Each row is a point on a landscape with many valleys, with its height.
From any point a ball takes the steepest step (drop divided by distance) to one of its 2 nearest points. It stops when none of these is lower. Distance is the straight distance between rows; heights are no part of it.
<720>: [  9   7 -14 -23  -9  -6 -11  -1   3  -2   6   9   2  13  -1  -4  24 -13
  -3  12  11  -8   3  12]  (h 754)
<255>: [ 14 -12 -15   4   2   5  15  10 -13 -13   8 -17  -6  -7  -3  14 -20  -7
 -21  -6   7 -11   4  10]  (h 514)
<969>: [ 11  -5 -14 -11  -5 -14   5  -6   0 -10   2  -7  -7 -22   4  16   5   9
 -17  -4  -4  -6  13   7]  (h 685)
<701>: [ 20   9 -20   5  -1  16   1  16  12  -3 -10 -10   4 -19  -3   3 -10  -7
   3 -19 -15   8 -14  -1]  (h 840)
<943>: [ 12 -13  -8   1  14   1   3  -9   5  -5   7   9 -13  14  -2   3  15 -16
  10   2  38 -11  11   4]  (h 602)
<734>: [  8 -17  -5   2 -16   3   3  14 -17 -12  -4 -20  -1   9  11  20  -1 -12
 -14   0  -2 -16  12  -6]  (h 517)
<737>: [ 10  -1   0  -3  -2  -9 -17  -4   8   9   7  -9   2  -5   1  -8   1 -19
  18   2   2 -17  13  -5]  (h 422)
<289>: [  7  18   3 -17   2   5 -16  -4   6  -3   0  -1  26  -7  11   9  26  -3
   6  15  -4   4   3  -7]  (h 360)
<1009>: [ 13   6  -4   5   5   3  -9  -3  14  10   9  -5  10   5  -2  -5  -9 -36
  29   2   9  -8  13  -1]  (h 471)
<541>: [-12  -1  10   7  -7  11   6   8   2  15  -8 -18  -3  16   7  -6 -17 -25
  17  -8 -19   2   1 -12]  (h 945)
<278>: [ -7  21   9  -5  -4  -1 -16  -8  14   6   0   2  32 -16  11   1   5  -5
   7  11 -12   7   8  -6]  (h 428)
<259>: [-17  -7  10  30   9  15   9   2  14  -2 -14   9   4  23  -2  23  -3   2
 -13 -17  -1  10  14   1]  (h 896)
<664>: [ 14   4 -20  -7  11  -2   0  -8  11   6  21   2   3  -7 -10  -6  -4 -29
  17   1  11  -3   3   9]  (h 513)
<1017>: [-11   9  19   2  17  -9 -18 -24   1   0  18   2  10 -15  -3   8  -7  22
  -4   8  18  -4  13 -17]  (h 253)
<164>: [  3   1   8  -2   1  12   4  -1  -6  -9  -3   3 -15  -1   1   0  10  19
  15 -12  -6  12 -26 -14]  (h 156)
<108>: [-10 -14   1   0 -16  -2   9  12 -11  -4 -17   1 -22  20  -1  -5   7   7
 -17   4  -6  -6  -6   8]  (h 323)
<377>: [ 13   0 -11 -19 -14   6  -2  13 -16  -4   6 -21   4  -7  -3  -5  -7 -25
   2   4  -2  -8  -6  -8]  (h 497)
<769>: [-17  -2   6  -1   2 -12   8  -2   1  10  -1   5  -5   4  -7 -13  -4  16
  -5  14   1   4  -4   6]  (h 749)
<774>: [ -6   4  26  19  -7   3 -36   0  -9  -2   3  -4  10   6   8   5   1   0
  -3   1  18 -17  21 -11]  (h 413)
<932>: [  1   3   3 -12 -17  12   8  20 -20  -2  -9 -17  -2   0   0 -13 -21  -3
   4  -1 -21   4 -21 -13]  (h 793)
<502>: [ -4  -1  11  -2  -5 -21   9 -14  -2   9  15  -2   1  14  -3  -3 -11  -1
  18  17  -2 -11  19  -6]  (h 457)
<628>: [ -4 -13  -8  12   9   2  29  -6   8   5 -10  12 -15  25  -6   3  -1  -7
  -4  -7  12   7   7   9]  (h 603)
<952>: [-11   0   9  -9  -6  -3   2  -7  -5   1  -5  -6 -12   3   5  -5   4  10
  25 -10 -14   3 -17 -15]  (h 233)
<743>: [ -6   0  10   7 -11  20  15  17  -6  -3 -13  -7  -6   6  -1  -6 -21   1
   2  -5 -26  10 -19  -5]  (h 776)
<188>: [ -9   4   6   8   1   2  16   1  -3   5   7 -11  12  -7  -1   7 -26 -12
  10   2 -17   3   6  -4]  (h 868)
<964>: [  2   4   0   7   3   4 -19   5  -4   8   3   6   8 -14  -8 -18  -3   3
 -24   5  18  -5   0  17]  (h 712)
<748>: [  7 -18 -12  -5   0 -11  19  -4 -12 -10  -2  -2 -13   0  -1  17   6  18
 -19  -7   5  -4  10   7]  (h 662)
<508>: [  0  -7 -19  -3   6 -12  22 -11  21   8  -2  20 -10  22  -4   9   7  -6
   5   4   8   5   8  14]  (h 588)
<928>: [-15 -13   9  29  13   6  -1 -13   9  -3 -12   9  -4  14   5  24  13  12
 -10 -23   7   1   6 -12]  (h 902)
<394>: [  1  18 -13 -11  18   6   9  -7   7   1  18   6   8 -15 -15 -11   0  -2
  13  11   3  16 -15  13]  (h 282)
<959>: [  2   4  13   8   0  -5 -16  -3   4   2   3  -4  11   3   5  -1   1  -4
   4   8   7 -13  21  -1]  (h 363)
<819>: [-17 -12  25  22 -14   7   0   7 -19  -1  -1  -5  -8  18  14   4 -10   2
   1  -2 -12  -7   6 -14]  (h 929)
<711>: [-10  -2  12  10  -3   4  -3   4  13  21  -5   4   4  27  -1 -15   1 -16
  14   5  -4  -6   9   1]  (h 781)
<888>: [ 19   5 -12  -3 -12  11   7  20  -5  -1 -11 -24   2 -12   1  -5 -25  -6
   3  -9 -15   6 -19 -13]  (h 817)
<610>: [  3  -1   3 -15  -8   4 -12  16 -24   2   9  -4  -7   7  -7 -26   1  -5
  -5  13  10  -9 -15   7]  (h 409)
<692>: [ -2  -9  12  -3 -10  13   1  17 -30  -5   1   0 -15  16  -6 -26   4   4
  -8   7   5  -5 -19   2]  (h 381)
<796>: [-17 -11  16  20  -1  10  14  -2 -11  -9  -6  -1 -20  12   3  12  -8  20
   0 -22 -11   9 -12 -22]  (h 914)
<32>: [  2   4  -8  15   2   6   5   3   2  -5  -2 -11  10 -17  -1   8 -22  -7
  -2 -16 -14   6  -3  -2]  (h 856)
<212>: [ -4  -4  12  13  18 -21  -4 -27  16  13   4   5  -2   2   0  13   2  11
  15  -8  18  -4  16 -14]  (h 382)
<757>: [ -3  -9  17  10 -12   9  -3   8 -23  -9  -8  -4 -17   7   9  -1  -9  15
   2 -15 -16  -1  -9 -22]  (h 922)
<528>: [  4   3  -1 -19 -24 -19 -24   1  -7   5  -1 -10  -4 -15   9 -14   4  -8
   5   0 -12 -14   0  -9]  (h 295)
<536>: [ 11 -10  -8   6  26   7   7 -12  12   1  10  -3 -11   3  -1  12   8 -23
  21 -16  28   0   4   4]  (h 577)
<172>: [  7 -16   1   9   8   5  12  -7   1  -3   1  19  -1  25  -6   5  12 -13
  -3  16  36  -2  16   2]  (h 620)
<26>: [-12  -1   0  21  12  10  11   0   9   0  -2   9   8   8  -2  17 -13   5
 -13  -2   0  13   8  15]  (h 891)
<661>: [  2   2 -19 -12  13   3  21  -4  12 -11  -3   9  -3  -9  -8   6   3  21
  -5   0  -2  18 -16   9]  (h 623)
<890>: [ -3  -1  16  10  20  -7 -15 -18   0   0  16  -6  -3 -13  -1  10   0  13
  10  -6  22  -8  15 -14]  (h 324)
<530>: [ -4  10  13   9 -16   4 -23  11   0  -8 -26   0  -1 -10  10  -1  -6  23
  -9 -19 -27   8  -8  -9]  (h 499)
<326>: [  4  -9 -12   5  16 -11  -5 -10   8   8  -1  16 -14  14  -4  -4  22  -4
   8  -2  32  -7  -1   6]  (h 619)
<428>: [  2   9   4  -9 -16  -1  -7   4  10  -5 -23  -2   6   0  15   9  18  11
  -5   1 -27   6  -3  -3]  (h 400)
<132>: [  2   9   2 -12  15  15  -3   0  -3  -4   3   9   3   2  -8 -16  20  10
   8   8  15   7 -28   1]  (h 263)
<286>: [ -8   6   9  10  17   4 -15  -7   4   6   0   5   9  -4   4  -2   3  14
  -5  -3  12   7  -4  -1]  (h 144)
<784>: [ -7  -3   9  -1   8 -26   3 -25  10   9  11   8   1  13  -5   1   3  12
  19   8  10 -11  16 -18]  (h 423)
<615>: [ 11   0 -24 -15  10   1  15  -9   9  -3  22  -7   6 -21 -11   5  -6 -23
   2   5   6   4   5  10]  (h 559)
<953>: [ -2  24   4   2  -6   8  -8  10   6   4   0   3  31 -12   3  -3  -6  -6
   2  15 -21  13   3   3]  (h 468)
<136>: [ 11  -9  -4 -15  -9  -2  -2  16 -17   0   8 -12  -9  -3   0  -8  -4  -9
 -12   7  -1 -15   1   7]  (h 446)
<503>: [ 13  -9 -10  -9   5   1  16  -2  -9 -13  18 -11   0 -13  -7  11 -12 -12
  -9   8   8  -4  11   6]  (h 548)
<934>: [  8  -7 -16   6  15   2   8  -7  10   0  -1   0  -7  -1   1   7  -2 -13
  10 -17  10  -3   2   7]  (h 554)
<898>: [-11   6   9  13  14   6  10 -10   8  -9   7   1  14   0   1  27  -8  15
   1  -6   3  13   7  -1]  (h 885)
<895>: [ 11   4   4  -4  -6   7 -20   9 -14  -9  -3  -9   4  -3  12   3  13   2
   0 -11  -5  -8  -5 -10]  (h 568)
<77>: [  0   8 -11   6   5   8   0  16  -1   3   4  15   9 -15 -15 -19  -7  -1
 -27  10   4   9  -8  25]  (h 726)
<865>: [ -4   5  16  10 -16   5 -39   7  -5  -3  -8   1  15   2  17   9  10   6
 -20  -6   5 -17  15  -1]  (h 456)
<62>: [ 12  -7  -4   2   5   1  -7   2  -6  -4  -5  -6  -6  -1   8   7  12  -7
   3 -13   3 -10   2   0]  (h 580)
<975>: [  4  -8  -9  -4   7 -15  14  -4   1  -9  -9   3 -15  -5  -2   9   9  32
 -13  -7   3   7 -10  -1]  (h 645)
<836>: [ -9   1   9   1   9   1  19  -6  -5  -9  10 -11   8  -8   4  20 -21   7
   9   2  -8   9  13  -7]  (h 877)
<150>: [ -7   0  -1 -21 -23 -21  -4  -3  -4   2  -5  -2 -17  -3   7  -8   7   5
   2   9 -17  -8  -2  -1]  (h 174)
<464>: [ -8 -10   6  20   6  10   8  -3  -1 -14  -9   2  -8  10   5  23  10  21
  -6 -21  -1   4  -9 -16]  (h 907)
<522>: [  1   7   1  -6  -2  -8 -30   1   8  12   0  13   2  -7  -6 -24  11   8
 -20   7  15  -8  -7  10]  (h 691)
<60>: [  5  -8  -9  -5   9 -13 -16 -13   8   4   2   4 -17  -3  -5  -6  19   5
  12 -14  22 -11  -4   4]  (h 640)
<284>: [  0   4   1  -1 -22  -6  -1   8   9  -6 -21  -2   1 -12  10   4  -4  17
 -15  -5 -33   6  -2   0]  (h 450)
<121>: [  4   3   8  -6  11  22   2   2 -10 -14   1  13  -5   8   0 -10  25  16
  10   2  10  14 -34 -13]  (h 220)
<27>: [  1  -7  -5 -17 -24  -4   4   7  -5  -5 -16  -5 -22   7  -4 -11   8   0
  -2   5 -17  -4 -16   7]  (h 265)
<3>: [ -9  -6  14   8  -8  11   0  17 -20  -2  -5   3  -4  13  -1 -12   0   7
 -16   4  -2   1  -8   5]  (h 357)
<575>: [  8  -4 -21  -6  -8 -19   2   2   9  -2  -9   1  -4 -18   1   1   6   0
 -14  -4 -10  -3   4  15]  (h 711)
<547>: [ -7  12  15  11   6 -11 -25 -11  -4  -1  14   8  14 -29   1   6 -16  14
  -7  -8   7  -1  17  -8]  (h 155)
<127>: [-14   9  16  19   8  -3 -18  -7   2  10   3   3  11 -15   1  -2 -17  13
  -6  -9   8  -1   5   3]  (h 68)
<822>: [  2  21   1 -12  -7   7  -6  10  -3  -5  -1   0  19 -16   9  -9  -8   2
   2   6 -23  13  -9  -5]  (h 498)
<991>: [  1  17   3 -13  13  13   7   3  -7  -6  10  10   5 -14 -12 -14   0  15
   0   6  -3  20 -23   5]  (h 312)
<229>: [ 15   4 -18 -11  -4  15   7  17  -1  -5   5 -12  20  -5  -3  -1  -6 -26
   0   8  -8   2  -8   5]  (h 546)
<866>: [  0  13   0 -13  -9   7 -13   9   8   1 -15   5  21   4  13   0  29  -2
  -3  12 -16   6  -5  -2]  (h 341)
<2>: [  0 -20  -4  10  14  -8  16 -13   6   1 -10  17 -12  28  -4  13  14   1
  -9   2  28  -3  15  -3]  (h 618)
<135>: [-16   6  10   8  -1   5  16   2   5  13  -9   2  -3   6  -4 -12 -16   0
   7  -1 -23  14 -10   3]  (h 763)
<230>: [ -1   1   1 -16  -7 -19   4 -12  -2   1  16  -7   8  -3   3   2  -6  -7
  16  19  -7  -4  14  -8]  (h 491)
<1027>: [  9   6 -15 -20  -5  -8  -3   1   7   3   0   7   4  -9  -2  -6  13  -7
  -9   8   2  -4  -3  12]  (h 735)
<871>: [  8  -2  -4  -7   0 -13 -28   0   6  12   2   8  -7  -1  -2 -19  17  -3
  -3  -2  19 -15  -5   9]  (h 668)
<117>: [  0  -1 -21 -11  13   2  24  -4  12   1  -6  12  -5   6  -3   5   8   0
  -1   7   2  14 -11  18]  (h 605)
<626>: [  0  -3 -26  -5  -3 -25  17 -14  23   5   4  13  -4  -1  -6   7   0  -5
   8   6  -7   3  10  18]  (h 565)
<31>: [-16 -17  17  14 -10   5  12   8 -11   9   4  -9  -6  26  -1  -7 -13 -16
  10   2  -9  -3   9  -7]  (h 935)
<425>: [  8  11   4  -8 -17   7 -17  14 -16  -4  -6  -6   9 -12   7 -10  -4   4
  -6   4 -15   0  -6  -2]  (h 533)
<314>: [  2  13  -5  -4  21   4  -1 -10   9   2   9   8  13 -10  -3  -4  11   1
   3   2  13  10   0   7]  (h 217)
<256>: [-12  10  10   2  -7   0   8  -3  11  20   0   6   4  20  -5 -16 -13  -6
  19  11 -16   9   1   3]  (h 773)
<329>: [ -4   3 -10  -8  -1 -21  16 -16  12   5  11   0   3 -13  -4   8  -8  -5
  11  10 -10   1  13   4]  (h 532)
<879>: [-11  -5  -6   4   5  -3  10   5   8   8  -2  10  -6   1 -11 -15  -8   6
 -19   8   5   7  -2  22]  (h 738)
<41>: [ 13 -18 -11  -2 -13  -2   5  14 -20  -9   1 -18 -14  -4   2   5 -10 -12
 -15  -5   6 -15   4   1]  (h 481)

For each start below, name the point where the ball stops.
<77> => <943>
<895> => <866>
<610> => <150>
<31> => <135>
<836> => <135>
<541> => <135>
<230> => <127>
<575> => <127>
